Each row is a point on a landscape with many valleys, with its height.
A ball rolls from a point to the lowest of its 2 nearest points, and stops where none of them is lower. Distance is the straight distance between rows; heights are no part of it.
fiva: [-27.3  17.7  31.0  16.8   7.9  -3.4  -3.0 -28.7 -12.5  14.2   3.4  23.8
 -34.9 -46.2  24.4  19.5  13.3 -28.2 -18.7  56.8  -6.1   2.0 -22.9   3.6
  45.6   4.4   1.1  32.1   7.2  32.9]  height 321
Fuf: [  9.1  -8.7   7.2 -18.5   5.4 -32.4  41.1   7.1  -6.8 -17.5 -19.8 -23.6
 -42.3 -16.3   9.2 -16.1  23.0 -41.8 -22.7  -1.3  -7.0  32.0   9.2  19.9
  -3.9   4.2   6.8 -11.5  33.5   8.4]  height 168
mibef: [ -9.4   3.1 -25.0  15.0  21.2 -48.5  -1.0   6.8   7.5 -18.7 -42.9 -24.6
  -5.1  16.8 -38.3  18.5   8.6  16.1  -9.1 -15.5 -67.2 -10.9  -1.8 -11.0
 -37.0 -14.0  28.2   1.4  17.4 -47.3]  height 628
gede: [-14.7   4.1   4.8   4.9 -19.6  26.7 -25.6 -24.1   5.5  12.4  28.4  -0.8
   2.9 -44.9   9.9   7.0  -5.2 -10.1  -0.1   7.4  -1.4  21.7 -10.8  -2.0
  27.1 -11.3  -4.2  22.8   3.1 -12.9]  height 430
bis: [-12.7 -22.7  -4.5  16.9  21.7 -42.9 -58.6  -2.0  -4.6  -5.0 -19.9  -1.7
  -0.4  -1.5 -32.0  39.7  -2.9  14.0 -19.3 -19.2 -54.8 -11.7  -4.0 -24.4
   2.9  -5.9 -14.4   9.7  35.5 -39.5]  height 602
Pov: [ -4.9   0.4  32.5   0.6   6.6 -29.3  -3.5  25.6 -16.2  22.7 -21.3  28.8
 -10.3  -5.0   0.1  50.9  17.0  32.3  16.0  17.0 -30.4 -54.7 -21.5  -4.2
  16.5   2.2 -17.4   5.5  12.3  -1.2]  height 341
loz: [-27.1 -26.2  28.1  20.9  -5.5  26.8 -44.0  -2.8 -25.2   3.2  16.6  14.7
  51.8   9.4 -24.4  16.3  -0.1   4.9  -7.5 -22.6   0.9   7.9 -14.8   4.5
 -52.2  24.4 -33.5  24.7  -9.3   5.3]  height 849
geruf: [ 11.7  -2.5  -8.9 -34.2 -37.5 -44.8 -29.7  10.2   8.5   1.6 -24.8  -0.7
  -0.4   2.4 -15.2  15.9  12.1  10.8  -0.9 -25.4  -9.6 -12.2  17.9 -16.3
   3.4  10.0  18.9 -19.0  12.4 -19.9]  height 614
vin: [ 27.3 -10.8 -13.9 -23.9  -2.0  -1.6  17.9  -1.5  19.6 -30.6   2.4  -3.6
 -41.1  12.6 -13.8 -35.9  21.0 -17.7 -10.0  20.7  17.6  45.8 -16.8  21.8
 -23.1  16.4 -20.9 -27.2  10.6  -6.4]  height 189
Sef: [-14.9   6.0  29.0  38.7 -26.4   5.5 -14.7   4.5  -6.5  59.7   8.7  35.8
   5.7  -2.0 -23.8  23.8  39.2  35.7  -5.9  14.8 -10.0 -28.6 -30.7   2.6
 -15.6  12.1  -6.7 -13.4  24.8  -2.3]  height 739
Neta: [ 10.5 -13.9 -26.4  10.0   9.5 -34.9  24.4   5.9   1.5 -28.4 -22.4 -18.6
 -35.1  16.9   0.4 -22.5  26.0 -15.2 -14.9  15.3  -7.2  40.5  -8.0  27.7
 -12.5 -16.3   4.6 -37.0  34.8 -23.9]  height 93
zogos: [-11.2 -38.5  21.6  34.0   9.1 -26.8 -46.1  -6.8 -24.8  15.2 -10.5  22.2
  23.5  -5.6  -8.8  25.8   7.3  28.0 -13.9 -17.9 -38.9 -31.2 -18.4  -7.8
  -1.3   6.6 -19.6  18.7  14.3 -18.7]  height 633
fof: [-20.3   6.4  19.6  20.6   5.7 -26.4  -8.9 -16.9 -22.2  10.0   7.2  27.2
 -32.1 -35.5  17.9  41.2   3.2  18.6   3.6  60.0 -21.9  -7.5 -18.0  16.4
  49.0  -0.6  -3.2  16.5   1.3  16.0]  height 279
mufav: [ 27.9  17.1  35.3  16.9  16.8  26.8  35.0  11.7   4.8  29.8  24.4   6.5
 -27.1 -22.8  23.6 -35.8 -18.4  -2.6   0.4  -1.3  12.0 -10.5  11.5  10.4
  10.5 -16.0  34.0  12.7  -7.9  30.9]  height 374
Semo: [  8.8 -15.8 -42.8  10.1  22.8  -7.5  12.4  -1.0  20.0 -47.2 -46.0 -18.9
   8.5  10.1  15.8  -9.1 -21.1   5.4 -10.0  13.9 -12.2  11.1   1.3  10.5
  38.9 -10.1 -19.1   0.2   1.4 -27.8]  height 89
gude: [ -5.1   8.6 -18.7   9.2  17.8 -30.4   3.4  -4.1 -23.7 -29.2  -2.7   6.0
 -15.3 -31.9  27.9   9.8 -24.6  22.5   8.8  30.3   8.7 -10.9  11.0  35.0
  69.6  11.7  20.6  26.8 -30.2  22.2]  height 289
fedok: [ 43.2   0.1  28.8   8.5  10.8  18.8  20.0   6.4   9.2  18.7  57.6 -10.3
 -37.3  -7.1   2.4 -39.5  -1.4 -12.8  -8.5  -1.7  29.5   3.4  12.9 -23.0
   2.5 -26.3  60.5 -11.8   1.5  17.6]  height 292
kekod: [ 18.9   6.8 -35.3 -27.5 -19.7 -26.0 -11.1   4.0   5.2 -17.0 -44.0  21.7
   2.6   8.6   9.0  17.7 -17.6   5.8  14.9   5.2   1.8 -18.9  31.8   8.5
  61.9  -5.1   6.1   5.6  -5.1  -0.6]  height 236
puna: [-15.8  -9.9 -38.6 -14.6   5.7 -24.6 -21.7  -1.2 -16.2 -43.3 -44.4 -30.7
  17.0  39.8 -22.8 -12.0  21.6  -6.4  16.1 -17.0  -6.3  15.3  -6.4   7.6
 -39.8  20.6  -0.4 -15.8  12.5 -15.1]  height 572
Zak: [-21.5  14.1  10.5   6.0  12.7  49.2  29.2  42.9 -16.8  32.7   3.0 -19.5
  46.0  16.8  25.3   0.7 -39.3  -0.5  26.6 -24.1   0.8 -17.9   5.1 -29.1
  -4.4  -3.9  27.3 -12.2 -17.7  26.9]  height 548
binot: [-22.0  17.2  17.1 -13.2   6.7   2.8  21.7  -9.3 -20.4  11.5 -16.2   3.6
  -6.0 -28.4  48.4   8.5  -8.9 -21.0  -2.1  18.3   4.3 -19.5  21.1  -1.3
  33.7  -1.5   9.7  37.2 -18.3  21.1]  height 535
kez: [ 11.9 -29.7   3.7  46.3   0.4  -4.7 -46.3  -2.4 -10.9  26.9   9.7  15.9
  14.5 -18.1   8.7  10.7  -6.8  22.5  -2.8  -2.7 -19.8 -19.8  -2.8  -1.5
  37.4 -11.2  -1.3  26.4 -14.1  -3.0]  height 670
vepag: [  6.6  12.5  49.7  -2.9 -21.0   6.9  16.2 -19.0 -28.9  37.3 -22.0  20.7
  -2.2  13.1  -2.6  55.1   4.3  -3.8  21.6  59.9  -2.0 -46.2 -11.7 -30.8
  19.5   7.0 -65.4  28.2  -3.2  19.4]  height 233
zuke: [ -4.1  18.1  24.9   4.7  14.2  13.7  -0.9   0.4  -8.8 -35.7  55.2 -11.1
  -4.7  27.8 -26.4 -37.0  44.1 -34.6 -14.1  -3.9  47.6   9.9  -5.9  -6.1
 -66.8 -15.5  47.1  12.5  -6.8  25.0]  height 433
zimon: [-14.2  11.3  64.3  10.2  12.9  10.5  24.3   7.6 -14.7 -18.0  19.8  20.1
 -33.6 -24.1  -6.4   1.8  17.2 -38.5 -14.6  20.7 -23.6   4.8 -38.8  23.1
 -38.5  22.8 -19.0  24.4  30.3  26.0]  height 432
vez: [ 22.5  16.2  16.2  -1.7  -6.0  15.0  33.0  19.5 -12.2  15.3   6.2   3.0
 -16.2 -13.4  20.6  -2.9 -28.7  11.5  32.6 -21.2  -4.6 -21.4  23.0  -9.0
  21.8   6.4  36.2   4.4 -10.6  22.3]  height 444
Pon: [ 25.4 -16.2 -23.8  11.3   3.5   4.4 -18.2 -13.0  14.6  -7.9  54.8   3.4
  31.3  22.5 -13.2 -66.7  20.4 -30.9 -18.5   2.5  46.9  41.5  -4.5   7.7
 -23.0 -25.4   9.1 -21.4 -11.9  -5.6]  height 306
beb: [ 15.9 -10.1   6.8 -11.5  -6.1  21.8   9.3   5.2   8.7   3.8  -2.5  -0.8
  15.9   2.5   1.9   4.2 -23.8  40.0   7.6  -1.0  -2.3 -27.8  -1.7   8.0
   0.7  -0.7 -34.1  18.1 -28.2 -13.6]  height 639
ropo: [  2.7  -0.7 -11.1  16.3  -2.7  28.2  -4.0  10.0  -9.3 -13.9  71.8 -17.7
  20.1   4.2 -20.9 -36.6  19.8 -18.7  -9.8 -10.2  38.3  31.6  -2.2  -4.1
 -33.7 -17.2  46.3 -14.4 -12.1  16.4]  height 380
muro: [-20.8 -60.5  19.3  17.2   6.0  16.6 -66.6  -9.5  -8.9 -15.9  19.8  14.2
  60.9  -0.6 -46.0   1.1 -19.5  10.5  -1.9 -38.0   4.6   4.4 -11.1  -0.9
 -34.8   3.6 -48.8  15.5 -11.9 -13.5]  height 796
rasuk: [ -5.2   9.5 -20.7  -3.7 -13.7 -16.9 -38.4   4.6 -24.5 -18.0  38.6 -19.6
  12.9  30.1 -10.2 -12.6  51.4 -10.4  16.1 -29.0  39.9  38.2   2.8 -13.1
 -54.5   5.7  61.0  -8.1   7.7   6.7]  height 77
fupi: [ 27.3 -19.5 -29.7  14.8  24.5 -33.0  11.7   5.4  11.3 -30.7 -40.0 -26.4
 -32.6  11.4  10.8 -28.3  12.7  -4.8  -8.8   3.1 -30.1   7.1   8.0  27.0
  28.1 -12.6   2.5 -12.7  18.2 -32.9]  height 27
gal: [  6.2  20.7   8.1 -21.2  27.2   9.9  24.6  -1.7   9.5   4.6 -12.2  -1.8
 -36.8  -7.9  30.3 -60.1 -27.6 -51.0 -34.4  18.8  40.7  22.5  12.5   2.7
   8.8  -5.3   6.6  17.6 -12.1  11.3]  height 613
mor: [ -2.0  16.2  24.3 -11.6 -13.4 -25.4  11.5   4.8  19.0  23.5  15.0  13.9
 -42.5 -39.2   1.0  34.1  23.8  22.0   1.6   6.6 -11.4 -22.3  -6.3  18.9
  10.8 -11.1  17.3   8.3  10.5 -14.7]  height 682
dusov: [-32.6  -6.0  -0.9 -18.7 -47.4  12.7 -42.6 -34.2  21.9   0.1  21.3  -3.6
  12.3 -12.3 -37.2  39.2  12.0   0.3   3.8 -14.9   8.7  37.4   2.6  -3.9
 -30.5   6.2 -11.8 -13.2   0.2 -10.3]  height 567
pako: [-29.1   4.9  52.1  -0.4  22.9   0.2  19.4 -22.3 -11.2 -17.0   3.1   2.0
 -60.9 -46.1  11.2  22.9  11.2 -37.6 -23.8  22.7 -10.9   1.8 -23.4  13.9
   5.5   6.5 -20.6  25.0  24.0  20.9]  height 373
Kopo: [  4.2 -13.1  -9.1 -23.5 -58.3  12.9 -51.0 -33.8  18.2  33.8   9.6 -11.4
   2.4 -26.1 -28.4  25.0  -8.5  27.6  -2.1 -16.4   7.9  19.6  14.0  -6.6
   4.5  -2.2 -15.1 -15.1  11.6 -17.8]  height 618
Nep: [  3.2  -5.1 -26.7  13.3 -29.6  11.1  -6.0 -17.3  40.9   1.5  20.3 -10.6
  -1.0 -39.6   1.4  15.1  -8.4  13.7  -2.6   7.3 -12.3  19.9  -7.9  12.6
  32.3 -11.5  -3.7 -10.4   8.9 -27.5]  height 381
lazel: [-31.2  21.8   5.1   4.3   0.0  15.3 -12.1 -24.5 -18.2  13.0   2.3 -11.6
  18.8 -27.6  32.9   0.5 -14.6 -23.8 -21.8  12.3  10.5  -0.3  -3.2 -15.3
  28.4  -4.8 -10.9  47.1 -19.2   3.8]  height 485
gulun: [ 14.1   2.1 -13.8 -12.3  38.2   2.6  63.4  24.5   0.8 -18.4 -31.1 -10.7
 -14.2   3.7  28.7 -37.9 -13.6  -0.6 -16.8   2.8  15.4  11.5  30.5  25.1
  44.0  -8.0  -7.5  -2.0 -16.7  11.8]  height 643
zako: [ -6.0   1.4  -7.8  31.9   6.1  58.3 -10.6  21.4  -2.9  38.4  22.6 -11.3
  38.2   9.8  14.7  13.7 -48.8  11.7  16.7 -36.3   2.3 -20.1   7.5 -38.7
   5.4 -21.0  14.1  -8.3  -4.4  21.0]  height 589
diz: [-45.2  -7.8  29.8  21.3 -25.3  -0.5 -38.7 -11.0 -23.0  48.4  24.6  44.1
  14.6   0.3 -43.5  55.2  24.7  21.8 -11.0   5.9  -6.2 -19.1 -30.3  -6.2
 -33.2  22.5 -54.0  -1.8  21.6   5.8]  height 778
fak: [ 57.6 -16.9 -27.7  22.5  11.0 -12.7   1.8   8.9  19.0   0.0   5.2  -1.7
   9.1  26.5  -8.2 -63.3  10.2 -12.1 -14.1   9.7  18.4  15.7  -5.7  15.7
 -17.0 -18.4  -0.7 -30.7  -7.1 -19.4]  height 209
Supo: [ 35.0   4.4 -55.9   6.0  20.7  -1.3  13.2  10.4  21.0   1.2 -44.3   8.7
  21.8  46.0   6.3 -36.3 -34.1   1.2  12.2 -34.1 -17.2 -24.5  27.0  -7.2
  15.0 -15.3  28.1 -14.7  -1.5 -12.1]  height 181
tamu: [ 16.2  13.6  35.9 -30.4  -0.9   3.8  24.6 -13.5  21.3 -12.8 -23.5   2.3
 -35.6   1.8   6.7 -45.1  -4.5 -65.8 -23.1  12.6  18.2  -8.9  20.6  -9.3
 -26.5   7.0  19.1  12.4  -3.3  18.0]  height 551
gadab: [ -8.1  23.7  -8.9  -8.5  -3.0 -20.0   9.0 -16.2  -2.1  -3.0   5.7  -3.9
 -35.7 -42.7  15.0  47.6  -5.9  24.5   3.1  45.3  -0.6   8.6  -2.4  14.9
  58.1  -5.0   9.7   8.6 -11.6  17.9]  height 237
miba: [-13.2  -1.6  40.9 -22.1   4.2  10.1   9.3 -12.8 -49.7  -1.5  -6.6  16.0
   2.2   0.5   6.9  45.6 -12.6 -21.4  18.5  22.0  -7.0 -20.2 -23.9 -28.9
   9.6  21.4 -84.2  16.0  -4.1  14.2]  height 316
kot: [ 16.1   7.8  -4.4  22.1 -11.5  19.9  29.3   3.5  10.5 -19.8  76.0 -17.0
 -14.7   1.7 -12.8 -42.4  26.2 -25.1 -28.8   0.2  36.7  54.7  -5.4 -14.6
 -17.4 -32.4  37.5 -24.6  19.3   9.9]  height 434
Feko: [-11.5  19.8  -0.3 -17.1  -9.5  42.2 -21.8   0.0   4.0   8.6  30.5 -12.1
  33.5  13.5   8.9   1.4   4.5  18.8  21.8 -37.7  25.6   6.3  -3.9 -18.3
 -41.9  26.2  16.8   8.4 -21.5  30.4]  height 457
Sufu: [ -1.8   2.1 -21.3   2.7  24.3  37.3  32.3  18.7  24.9   6.5  -3.4 -21.3
  30.4  17.5  10.9 -10.6 -31.0  28.7  10.1  -8.3   0.1 -15.4 -12.9  11.2
  15.4  -7.7 -20.9  -7.2 -30.9 -12.3]  height 586
Ber: [ 26.1  -4.2 -33.7 -26.2 -18.7  11.4   8.5   1.6  43.0 -27.7 -19.4  -4.0
 -23.8   5.8 -10.0 -15.4 -10.0  14.2  -2.5   9.8   4.9  19.1  -6.2  23.2
   0.3   2.3 -19.1 -38.2   3.5 -14.2]  height 274
kuz: [  0.9  15.2   6.6  28.3 -13.7  60.5   9.5   1.5   0.2  54.8  24.0  20.0
   1.6 -14.7  13.5  13.7  -0.7  30.3  31.8   3.7  -9.2 -23.1  -8.8 -14.7
   2.5 -12.9  12.6   1.8  -4.7  21.1]  height 540
Tunez: [  3.9  -6.8 -14.8  40.4  10.5  19.1 -32.1   2.7  13.3  26.0  22.4  -7.9
  37.0 -12.3  17.6 -12.2 -28.2  20.7  11.0 -22.7  -5.5 -11.9   9.7 -19.1
  31.9 -28.3  36.4  14.1  -1.8   3.2]  height 629
vesov: [ 20.9  -8.7 -43.2   1.2  12.3 -32.2 -21.5 -11.0   9.2 -15.2 -48.4   6.1
  -0.9  28.5 -50.5   9.2 -19.1   1.7 -16.7 -27.2 -56.2 -21.3  28.2 -14.5
 -21.8  -1.2   5.3  13.0   6.4 -30.2]  height 649
zosef: [  9.7   4.5 -23.3 -52.5 -15.2  -6.0  22.2  20.8  -5.1 -12.9 -44.5  -8.5
  20.5  19.2  12.0  -0.3 -15.1   6.1  20.9 -13.6  -3.6 -10.3  30.5  -2.1
  -1.6  12.4  -4.7 -28.4 -13.3 -10.1]  height 308
Vafin: [ 17.8   1.5 -54.5  -9.0  -8.7   7.7  15.3   0.8  15.0   0.4 -38.0  -2.5
  52.9  39.4   9.9  -8.4 -29.5  18.2   7.7 -29.6  10.8  -8.2  31.2 -13.8
   7.6 -11.9   3.3  -7.5 -11.7 -15.6]  height 234
gizol: [  6.3   3.1 -24.4  17.7  36.8 -42.3   2.7  10.1 -20.8 -39.7 -21.3   3.2
   9.3   3.9  18.1  -2.3 -43.3  30.7   3.2  23.1  -6.4 -37.4  22.3  40.9
  65.4   0.5  20.9  36.2 -45.9  16.4]  height 337
Zem: [ 13.5  -4.9   1.8 -31.2  29.8 -56.3  25.4  32.1 -12.6 -25.5 -32.0  -1.0
 -45.8 -13.7  -9.1   8.2  14.0  -9.2  -0.9  -6.9 -32.0 -17.4  21.2  20.1
  17.9   6.8  -3.7 -26.7  20.7 -19.8]  height 294
monu: [ -3.2  14.8   2.6 -38.4  -9.2  15.4  21.3   1.8   3.1  -2.6  -4.1 -16.6
   5.1  10.1  15.9  -8.1  10.7   4.8  25.5 -27.3   6.9  -2.7  15.0 -10.4
 -34.2   6.0  20.9 -12.9 -19.6  10.4]  height 387
les: [  2.8  12.4  30.9 -40.9  -9.2  17.0   9.8 -29.8 -10.3 -18.4  -3.6   0.4
 -30.3 -19.5 -11.3  34.5 -29.5 -18.5  19.2  32.6   5.6 -15.9 -11.1 -38.1
  36.8  13.8 -56.3  19.8  -6.4   8.7]  height 375
Sov: [  9.7  10.9  25.3 -17.4   1.3  10.3   9.4  -6.1   1.8 -23.8  14.1 -18.7
 -21.3   3.3  -5.4 -45.2  20.3 -44.4 -15.2   8.3  28.0  25.4   9.6  -5.7
 -54.1   6.9  20.0  11.5 -13.2  10.7]  height 492
Nopo: [ -0.8  -1.0 -49.3  -6.6   0.7   3.8  10.4   9.4   8.0  -9.9 -13.0 -28.7
  26.1  25.3  26.2 -41.9  11.5  -7.9  13.6  -6.4  14.7  34.4   3.8   1.4
 -10.6   3.5  16.6 -32.8   1.2 -11.5]  height 468
kulo: [-29.6  30.2  29.7  15.0 -20.7  -3.2  10.2   3.9   2.8  56.4  14.2  30.4
 -28.2 -27.1  17.8  37.3  23.3   8.4 -17.0  12.2 -10.1 -30.1 -34.7   0.8
  -1.1  -5.6   5.1  -8.3  28.6   8.4]  height 709
veran: [ 14.9 -36.5 -19.0  20.2 -22.9  16.9 -45.7 -27.3  25.9  16.7  21.8   5.5
  25.8  -2.5 -19.7   5.1 -17.0  15.1  -8.2 -30.0   5.2  16.5  32.1 -16.2
  11.4 -11.6  -1.5  -4.9  -1.1 -32.1]  height 671
gefa: [-18.6 -15.7  -2.8 -18.9 -24.6  -6.9 -36.2 -10.5  -1.2 -15.1  28.5  -6.1
  25.3 -14.2 -25.3  19.0   4.9 -13.2  -1.2 -15.3  -1.9  21.0 -11.9  -4.5
 -10.8  18.8 -35.1   7.9   9.4 -25.6]  height 508
rasi: [  5.9 -17.2 -30.9 -10.3 -28.4  -7.0 -19.8 -25.8  42.0 -17.8   8.4   8.9
 -12.0  -5.6 -16.4   8.2  10.8   4.7  -6.8   6.5  -6.5  26.0 -18.1  11.1
  13.8  -2.7 -16.1 -32.8  19.2 -36.2]  height 335
misuf: [-11.8  11.1  13.6   2.0  40.8   7.4  56.3   6.2 -28.9   0.1 -17.0  -8.8
 -12.2 -11.4  57.8 -20.0 -16.4 -17.3  -2.1   7.3  14.0  10.2  21.4  13.6
  28.8   0.2  14.5  18.6 -16.2  14.5]  height 588
daf: [ -8.5  22.9  13.3   8.5  -9.7  39.4  33.2  13.4 -16.0  27.1 -13.6  -4.2
   9.7  -8.5  30.6  13.8  -6.9  26.9  42.1  -6.9   0.4 -27.2  10.8 -11.3
  10.4 -11.1   8.7  -4.6  -4.1  16.0]  height 495
livi: [ -5.3 -48.6   5.2  23.8   7.2  31.5 -49.2 -22.1  18.1  18.0  21.1  -4.3
  46.6  -1.8 -28.9   4.8 -33.1  32.3  -4.8 -31.8   0.7  -1.7  15.6   7.2
 -17.4  -7.6 -37.2   7.7 -21.0 -25.6]  height 734
gef: [-36.2  33.7   8.7  12.4   6.4  67.9 -10.4  -6.8  -9.9  17.9  34.7   8.6
  44.7  32.9  -1.2   7.7   0.8   8.3  26.2  -9.9  35.4   5.0 -22.0  -8.4
 -49.0  18.1   2.6  15.4 -24.6  48.6]  height 512
situ: [-21.8   6.2  43.0 -10.4 -15.7 -17.7  14.0  14.5 -25.2  46.7 -14.9  34.7
 -11.7  15.8 -20.9  57.7  14.0  15.5  11.0  29.6  -3.5 -50.0  -9.1 -19.9
  21.6   6.4 -57.8   2.0  10.0   6.7]  height 295
dukeg: [-15.7   0.6 -26.4   5.0  26.2  21.8  25.6  10.9  26.0 -27.1   2.9 -29.5
  28.8  12.9  19.5 -34.7  -6.1  -3.4  -1.5 -17.6   7.0  28.7 -14.3  19.0
 -12.2  -4.6 -15.3  -3.6 -12.3 -17.4]  height 528
ribo: [-16.4  -7.2  12.0  -2.9 -22.0  19.0   1.1  -7.0  11.1   5.4   3.3  -4.6
  -2.4  -8.9  -3.7  29.1  -0.4  40.7  13.7  -2.9 -20.3 -11.5 -24.5   3.4
 -22.5   6.8 -19.8   1.5  -8.1 -10.1]  height 685
Zozip: [ 29.4  -3.1 -41.3 -22.6  20.7 -30.5   9.9  -3.0  11.6 -38.7 -42.1  18.5
  -1.6  25.4  11.4  -5.4 -41.0   7.6   7.3  25.8   4.8  -1.5  22.9  15.3
  67.4   7.0 -25.4  -2.8 -10.7 -11.2]  height 167
lam: [ -8.6 -13.5 -65.3  -9.8 -18.6 -10.5 -25.4  -7.2   2.6 -12.1 -35.1 -16.0
  40.5  22.9  10.3  -4.0   3.7 -16.7  -1.8  -6.6   7.3  38.7  -0.8   0.7
 -20.9   1.1  -6.4 -25.3  -0.9 -22.4]  height 523
Tude: [ 65.1  -0.1 -35.1   9.5  26.5 -18.9  15.2  18.5  23.5 -11.1 -20.1   8.8
  -8.3  34.4  11.9 -63.0 -19.3   5.9   0.6  -6.4   8.4 -12.6  24.2  20.6
  17.6 -16.8  20.8 -31.5  -2.3  -4.5]  height 109
zibeb: [-18.0  -6.3 -25.1  20.6  26.2 -32.5 -26.8   1.8  -0.3 -34.9 -21.8 -36.1
  12.1  40.4 -50.7  11.5  33.6   0.9  -1.1 -23.8 -37.3  10.8  -6.9  -3.1
 -61.2   1.8  28.9  -4.0   6.3 -28.1]  height 606
zarab: [ 18.6   5.8  16.6   9.9 -21.0  -4.8   7.1   9.7  -8.5  16.9  31.6 -13.4
 -12.4 -24.0   1.9 -24.7  25.9 -12.9  -4.1 -12.8  -1.1 -10.4  15.7 -27.5
 -25.2  -9.9  71.1 -12.1   3.8   8.8]  height 218
tor: [ 10.4   9.7  19.1 -30.6 -38.9 -34.6  10.2   5.8  34.3  15.7   1.4   2.6
 -45.6 -14.2  -9.9   5.8  15.0   4.8  -4.3 -11.3  -2.7 -13.4  11.2   2.2
 -10.3  -0.1  32.5 -18.8  15.2 -15.8]  height 652
Dala: [ 12.6  -9.2  25.9 -28.8  27.5 -60.0  29.8  17.7   4.6 -16.8 -30.4  14.2
 -71.5 -30.0   7.9 -16.9  10.3 -28.7 -19.3   8.2  -6.6   2.3  25.8  28.4
  24.0  10.9  17.7 -10.1  27.0  -7.7]  height 239
Fefi: [-21.1   6.1  38.6  18.0   6.4  -4.2  11.6   8.3 -39.4 -28.1  20.4  15.4
   7.3   8.9  -9.7  15.2  49.5 -16.5   3.6   7.7 -19.4   3.7 -49.4  18.2
 -61.6  29.3 -13.1  17.2  18.6  29.4]  height 496
Tel: [  9.1  -7.9  -8.3  -0.3 -19.4 -14.0  -6.6  17.7 -20.5   2.0  24.1 -27.7
  22.9  19.6  -1.8 -33.1  30.9 -20.3  21.2 -32.6  21.2   6.8  11.0 -36.4
 -46.9  -0.6  69.0 -26.8   1.0  21.1]  height 149
senon: [-39.8   9.4  21.2  22.5 -17.1  11.7   8.0  10.8 -15.2  -2.7  -3.6  25.1
  32.5  21.8  -0.9  32.0  36.3  17.6   8.8  10.9  -2.7   2.2 -36.6   5.1
 -44.1  27.1 -40.8   8.5  -1.4  22.6]  height 558
bifof: [  2.4  26.4  12.7 -38.5   5.7  -2.7  15.0 -22.1   3.6 -22.5  -1.7   3.2
 -44.0 -31.9   9.2  29.3 -26.3  -0.7  11.3  56.6   5.1  10.6  10.1   0.1
  51.2   7.7 -37.8  21.4 -15.2  21.2]  height 303
Maz: [-31.4   6.1  25.0  30.6 -12.4  51.5   2.8  -7.2  -1.5  33.5  23.3  29.4
  39.0  33.8  -7.4  -4.4  22.3  14.1  13.7   5.3  11.6  -1.8 -32.6   3.7
 -31.6  13.1 -24.9   5.0 -13.0  40.3]  height 569
rof: [ -3.5 -23.7  -5.4 -18.3 -11.9 -48.4 -63.0   7.4  -0.2   2.2 -12.7  -6.9
   6.5  -9.0 -38.6  34.9 -10.7   0.8 -24.1 -27.1 -19.8   0.2  13.5 -26.5
   3.0   6.6 -20.7  -9.1  32.3 -26.4]  height 574
Vovol: [ 20.0  12.5 -19.0 -28.5  35.4   4.0  39.3  18.0   9.3  17.6 -21.9   1.4
  -0.5  23.6  33.9 -54.5 -32.5 -33.9 -20.3   8.8  35.9  12.6   9.1  21.3
  26.5   6.2  -3.3 -14.5 -10.4  -7.5]  height 681

For each start below, name the point where the ball stops.
kez => rasuk
diz => gadab
kuz => rasuk
Maz => Tude
lazel => fupi
Sef => rof
